Points, in no order, along strands that fork, close into loops and pass close to each other.
Two points are linked if the straight distance between their rows is under 78.2. Some points are linked to none.
Z629: [ 18.2   3.3  -4.7  35.6 -30.5  -1.5 -50.6 -55.9   7.2  -0.2  13.2 -49.3
  -3.9   1.5   1.8 -18.7 -50.8 -33.3  13.5 -40.1 -29.8]
Z984: [-21.2  11.1  15.1  39.0 -19.6 -21.7 -44.7 -24.3  21.1  53.4   3.1 -45.3
  21.8 -26.8  18.7  -7.2 -43.6 -69.0 -14.1 -19.3 -28.8]
Z193: [ 23.4   4.1 -19.6  -3.9 -28.5  -7.8  36.4  19.8 -43.6 -43.4 -29.9  13.7
 -19.5  -2.1 -39.7  10.2  28.0  26.1  -7.3 -10.0  10.8]
Z975: [ 22.8  -2.9 -17.1   0.3 -22.3  22.3 -47.9 -38.0  18.6 -43.1  45.5 -25.1
 -41.1  23.7   3.1 -43.7 -18.9   6.0  -6.1 -48.1 -46.9]
Z532: [ 21.2  19.6 -17.2 -16.3 -24.5  27.8  21.5  -2.2   0.9 -36.6   1.4  -9.9
 -33.0  18.3 -27.8  20.9  -8.7  39.2  16.1   5.6  11.3]
Z144: [  3.5  14.3   3.2  -0.1  12.8  32.5 -43.4 -32.6  13.7   4.6  29.4 -47.8
   4.5   8.3  -1.3  33.2 -60.5   5.0  13.9 -13.8   6.9]
Z286: [ 39.6 -18.4 -34.3   0.5 -37.6  -0.3   4.4  -4.3 -19.0 -54.6   4.2  -6.5
 -20.0 -16.2 -19.2 -39.2  14.2  22.8 -14.2 -35.1 -24.1]
Z557: [-28.1  -9.7   6.4 -14.6  52.8  29.3  31.6  37.2  -4.1  41.3   6.1  32.0
  28.0   1.8  22.3 -10.1  35.2   9.2 -13.3  41.7   5.7]
Z548: [ 10.6 -33.6 -28.1   9.9 -41.1 -22.0  10.5  -9.1   0.9  -2.7  -1.6  33.2
 -36.9   8.7  -4.4 -67.6  26.5   4.1 -35.0   7.1 -50.1]
Z647: [ 12.5 -21.2 -36.6 -21.6 -21.6  28.5  -7.0  14.2  -5.0 -14.1  41.8  23.0
 -27.3  33.9 -11.1 -36.4  21.2  26.0  -5.5 -10.8 -26.7]
Z260: [  8.8  24.2  19.9 -20.0   6.1   0.7   2.4  10.7 -10.4 -27.4 -31.7  -0.2
   4.5  -9.0  -6.3  46.2 -10.6  15.8  17.3 -19.5  33.0]
Z542: [ -1.0 -25.5 -15.2   7.4  16.5  -6.9  61.1  33.2 -42.7 -16.4 -39.3  41.7
   7.5   0.1 -20.0 -20.1  59.0  31.0   3.5  33.9   1.0]
Z565: [ 36.3  22.2  17.4  27.4 -16.0 -23.2 -25.3 -34.5 -10.8 -44.8 -28.4 -43.9
  20.4 -14.9 -13.4  18.8 -40.1  -7.2   9.2 -36.3  17.1]
Z913: [-22.6   2.3  -3.6   1.3   4.0  -0.2   4.0 -14.8  15.9  30.8  -0.5   2.0
   3.4  10.8  23.5   7.2 -18.0 -16.4  -1.5  16.3  16.6]
Z796: [-24.4  -5.5   2.5  36.8 -43.3 -15.2 -19.2 -18.1  40.6  64.4  15.3 -10.5
 -31.6  14.5  24.1 -44.4 -22.9 -44.2  -5.6  -1.4 -65.6]
Z925: [-21.0 -10.2  25.7  22.4  29.9 -35.7  46.8  17.4  -3.4  21.7 -38.6  46.4
  14.3 -14.2   1.3  -6.1  37.0   1.2  -2.6  41.5  19.5]
Z763: [ 32.8  36.7 -16.9 -29.1 -15.9  38.8 -18.9  13.7 -32.2 -47.7  16.2  -3.3
   3.7  20.2 -20.1  34.9   6.6  52.0  27.4 -37.0  -1.6]
Z284: [ 33.6  -7.2 -13.2  -7.9 -25.4  -4.2 -21.8   4.3 -16.9 -30.4   2.8   2.1
   7.5  -9.3  -3.3 -21.5  -4.5   1.3  -1.0 -12.9 -12.9]
Z394: [ 39.1   8.6  -9.4 -13.0  -9.1  24.3 -52.6 -27.2  -2.0 -33.7  28.0 -31.7
   2.8   3.5  -3.9  -1.8 -31.8  21.3  13.5 -41.3 -13.6]
Z88: [-29.8 -37.0 -22.6  -0.5   6.5   1.8  29.4  16.2   1.1  27.7  26.7  37.8
 -22.4  35.8  -2.2 -43.2  57.2  16.0  -4.2  47.6 -14.8]
Z593: [  7.8 -11.3 -24.1 -34.1  -8.2  29.6 -27.3  13.2  -9.9 -10.2  52.7   6.9
  -0.1  24.7   2.2  -2.7  10.0  23.3   3.7 -18.5 -18.5]
Z597: [-17.6  -2.4  -7.9 -14.1  -7.8  11.7 -26.0 -17.9  35.6  51.9  36.6 -12.3
  -1.3  16.5  31.7 -13.6 -19.6 -25.7 -10.5   0.8 -33.2]
Z534: [  4.7   9.9 -12.6  -5.2  -1.7   9.6  17.3  -7.2  15.1 -23.4 -14.8  -9.7
 -28.7  14.1  -4.1   3.7  -6.1  12.8   8.3  26.4  17.1]
Z11: [-13.0  -3.1  -0.1 -31.7  35.1  23.6  -0.6  30.1 -11.0  28.5  20.4  23.8
  25.7   8.4  22.9  17.6  20.3   1.1   3.1  20.2  12.9]
Z641: [-27.3  10.3  22.2  36.8 -23.7 -15.9 -19.6 -16.4  36.6  64.6  -0.3 -23.1
  -1.1 -10.8  26.7 -25.5 -20.8 -59.4 -15.4   7.2 -33.0]
Z809: [ 24.5  19.6   0.1   5.0 -17.7  -9.3   1.4 -15.7 -10.6 -46.0 -35.7 -16.0
   6.2  -7.0 -14.2  28.7 -25.9  18.8  15.4 -35.7  25.3]
Z118: [-10.2  11.2  32.2 -10.5  36.0 -15.9 -14.4  -2.7   6.3  21.4 -15.2 -16.7
  44.5 -37.2  17.7  34.8 -32.9 -30.9 -10.3 -15.3  27.3]
Z665: [ -0.5   1.3 -12.3  14.7 -12.3  -3.1  -8.5 -27.2  20.6  -0.5  -5.6 -12.4
 -21.2  21.1  -0.3   0.7 -20.2 -18.6  -0.7  10.8  16.3]
Z627: [-14.1   2.3  29.8  36.5 -13.9 -50.7   1.8 -11.8   9.2  12.2 -27.7 -14.8
  -0.1 -18.8   3.4 -13.9 -14.5 -49.5  -7.6  13.3  20.6]
Z519: [  1.9   7.0  31.5  16.8  -4.6 -39.7  27.1  10.9  -4.6 -22.3 -50.2   1.4
  -2.3 -21.2  -3.7   6.2  11.5 -10.0  -5.2  14.0  35.7]
Z718: [-30.3 -19.4   4.1  32.8 -15.9 -33.6   7.9  -4.3  16.9  67.0   0.3  29.9
  -7.3   4.9  14.3 -39.0  16.1 -13.4  -4.5  47.4 -32.6]
Z304: [  6.1  -5.0 -10.6  27.1 -26.1  14.2 -32.4 -50.3  32.7  10.6  11.0 -21.0
 -11.1  25.0  23.7 -31.8 -31.2 -32.1   0.0 -10.8 -41.2]
Z233: [ -2.4 -32.4 -49.2   0.0  -9.2  -6.0  55.5  30.0 -30.0 -11.5 -10.8  40.4
 -23.4   7.0 -42.2 -22.2  50.2  30.0   2.3  25.8  -1.4]
Z703: [ -1.9 -22.6 -47.3 -26.9   2.5  46.3  35.4  37.0 -33.8 -13.8  31.4  31.5
 -10.3  41.9 -26.7  -2.5  54.2  45.0  10.0  11.2  -6.8]
Z961: [  0.4  -1.8 -24.1 -11.6  16.3  35.4  44.2  38.7 -30.0 -18.2  -0.4  28.6
  -7.4  25.4  -6.8   9.8  51.7  39.2  18.1  27.8  -0.4]
Z824: [  1.5 -47.1 -20.7  10.8 -19.7 -28.3  26.5  12.0 -19.1   7.6 -10.0  49.9
 -14.1   6.9 -10.6 -57.8  56.6   9.5 -26.5  31.2 -37.6]
Z404: [ -4.1  39.7  27.5 -22.3  34.0   9.5  24.5  38.1 -12.4 -17.2 -25.6   7.8
  13.7 -25.8   5.0  60.2  13.1  14.3  16.0  -0.1  35.3]
Z244: [-35.1  -6.7   1.9  -4.4  16.7  -5.7  -2.8  -8.1  31.4  60.5  22.3   7.4
   6.7   8.6  28.1 -14.4   2.4 -26.0  -9.7  33.8  -2.9]
Z814: [ 14.2  35.1  -2.1 -31.4  -7.6  32.8  31.0  33.8 -23.0 -37.4 -19.3   2.3
 -25.0  14.3 -30.8  41.1  14.4  48.2  27.5  -4.4   2.2]
Z869: [-30.6  13.4  32.8 -19.7  69.7  -2.3  32.2  20.9  22.8  33.6 -15.2   6.1
  23.9 -37.4  14.7  27.3  -9.3 -12.7  -7.1  12.2  38.0]
Z241: [  6.1  10.6  12.7 -22.5  23.8  28.6 -23.7  -9.7  18.7  -4.9  23.5 -38.3
  15.2  -6.3   6.5  42.9 -28.0   6.0  13.1   0.8  19.4]
Z340: [  6.2  22.2   7.2 -31.9  16.2  39.5  17.9  36.6  -7.1 -19.7   0.0  13.9
  -6.0  17.9  -5.8  28.8  23.2  31.0  22.4  18.8  18.0]
Z895: [-14.2   7.0  16.7  36.6 -16.0 -23.4 -31.1 -21.5  10.1  14.2  -7.9 -33.6
   3.3 -25.3   0.0  -5.1 -33.4 -67.4  -1.8  -2.2   2.6]
Z408: [-35.4   1.2  51.1  12.1  54.2 -31.2  23.2   5.7  13.2  36.7 -26.3   4.7
  31.8 -35.9  26.7   9.4  -0.7 -28.4 -13.4  11.4  36.0]
Z522: [ -6.2   5.6  -0.4  17.4  12.8  21.8 -40.9 -45.9  29.5  35.3  26.6 -49.6
   8.5   1.4  16.8  18.1 -56.7 -40.7  -4.8 -13.4  -8.0]
Z93: [ 46.1   6.3  -9.5   9.5 -24.4  16.1 -36.4 -32.5  14.7 -58.4  22.1 -24.8
  -7.2  -1.4 -10.3 -35.9 -20.0   7.7   2.2 -37.5 -33.8]
Z883: [-26.3 -26.1 -17.8  -7.2  -4.4   2.3   3.1   4.5  16.8  39.9  33.4  25.8
  -9.4  32.4  18.3 -33.5  22.4  -4.3  -7.8  28.2 -15.4]
Z196: [  3.7   2.7   9.0   6.9  -7.7 -23.1  48.8  17.9 -18.9 -38.0 -45.2  16.3
 -16.3 -16.3 -34.5  -2.0  30.0  24.7  -2.5  15.7  23.7]
Z843: [-27.8 -28.2 -12.3  -3.0  38.0  16.4  46.2  30.6  -6.7  27.5   2.2  48.0
   5.6  24.3   4.0 -28.5  57.8  25.0  -2.8  52.6   3.0]
Z710: [ 20.4   3.3   8.0  -3.4  -9.8 -23.0 -28.9  -1.1 -14.6 -14.2  -6.1  -7.4
  24.1 -24.2   1.3   8.0  -6.5 -21.5  -5.4 -16.6   3.0]
Z254: [  8.9 -16.6 -21.5  19.6 -39.1 -13.1 -13.0 -29.1  18.1   2.0  10.6   6.0
 -25.6  18.9  12.4 -49.0  -1.9 -17.5 -19.3  -9.2 -43.9]
Z45: [ 19.9 -20.6 -36.3 -12.1 -33.1  -7.6  30.6  12.6 -27.7 -41.7  -5.9  16.9
 -25.7  -6.5 -39.5 -25.8  32.1  30.1 -10.6   2.5 -11.6]
Z623: [ 32.6  28.5   9.1 -31.6  10.8  49.5 -23.1  24.0 -25.4 -25.4  19.4  -5.5
  13.9   3.6   7.7  49.4  -0.6  42.0  16.9 -24.4  -6.3]
Z985: [ 11.7 -25.6 -27.4 -19.1 -22.3  16.5 -23.2 -12.2  21.8 -23.3  46.6  -4.8
 -44.2  37.1   3.3 -48.8  -2.8   7.2 -23.9 -29.3 -38.5]
Z451: [ -1.3  20.8  36.7 -13.1  41.4  11.2 -26.8 -19.8   4.5   5.8  -6.9 -41.4
  32.4 -36.1   4.7  67.1 -58.6 -13.6  -1.5 -28.6  30.5]
Z413: [-25.4  -3.0  43.6  13.7  35.5 -42.2  47.6  17.0  10.7   7.9 -42.3  19.2
  11.4 -18.7  11.5   5.6  10.5 -12.6  -8.8  16.5  52.8]
Z682: [ 36.4  26.5  -1.5 -19.4 -28.4   6.8 -12.6   1.0 -23.0 -54.5 -11.2 -22.6
  -8.3  -5.1 -44.1  44.2 -17.3  49.2  26.2 -41.4  11.6]
Z80: [ 19.7  22.0  33.5 -17.9  27.5  25.0 -32.9  -4.4   0.4 -27.1   0.5 -48.8
  27.5 -24.0  -0.7  55.0 -42.3  14.8  17.2 -22.1   3.6]
Z42: [-25.6  11.4   6.9  12.0  28.9 -22.9  17.8 -14.7  18.3  31.6 -25.8  -4.2
  -3.2  -0.4   5.6  31.5 -15.7 -11.4   4.7  10.4  44.8]
Z371: [  0.7  -7.3 -10.2 -17.1  -9.7  11.5 -41.7  -1.5   6.7  19.3  38.4  -6.7
  10.1  13.7  15.2  -2.2 -15.8  -9.9  -5.0  -6.1 -12.1]
Z204: [-32.9 -17.0   6.3  24.4  14.5 -42.2  20.5   9.3  -4.0  57.6  -9.1  44.5
  19.7   4.9   7.1 -22.9  26.5  -2.6   3.5  41.3  -3.0]
Z598: [-24.1  11.8  41.9 -10.5  55.8  -5.0  37.7  39.3 -13.1  -5.8 -22.3  32.5
  16.2 -34.1   3.5  52.0  12.6   6.8  10.1 -15.1  53.4]
Z151: [ 12.8   9.8   8.7  28.8 -21.2 -20.5 -56.7 -44.1  -4.6 -23.2  -3.9 -53.6
  23.9 -11.9 -12.1   4.8 -44.7 -25.5   8.0 -46.8  -4.6]
Z273: [-28.8 -11.3  29.7  23.6  12.6 -35.0  13.6   1.9  18.2  44.8 -17.0  12.5
  15.8 -30.0  18.7 -10.2   0.8 -45.7 -20.8  28.9  13.5]
Z653: [ -2.9  -8.3 -20.7  -5.3 -10.0  -8.7  13.0  12.7 -14.4  -2.5   1.9  25.8
  -1.8   0.7  -5.2 -14.3  33.5  -2.9  -3.3  14.2   5.4]
Z82: [ -2.9   1.1  13.8 -12.9  19.2 -17.1 -18.9  14.8 -15.0  10.1  -3.3   6.6
  38.6 -27.8  15.8  43.2   1.2 -11.3  -3.6 -14.1  26.0]

A tip is a point with one link. Name the tips that can be reached along the links from each point below, in the order of the rows.
Z557 | Z394, Z11, Z703, Z42
Z404 | Z824, Z623, Z598
Z984 | Z542, Z796, Z718, Z869, Z522

A piece is two or more points that can be reached from each other along the links. Count, over all rows, the pieces, the separate loops (a circle has one, a figure eight two, a Y none), the forks (points with three links) and the tips (points with one).
pieces | 3
loops | 0
forks | 6
tips | 12
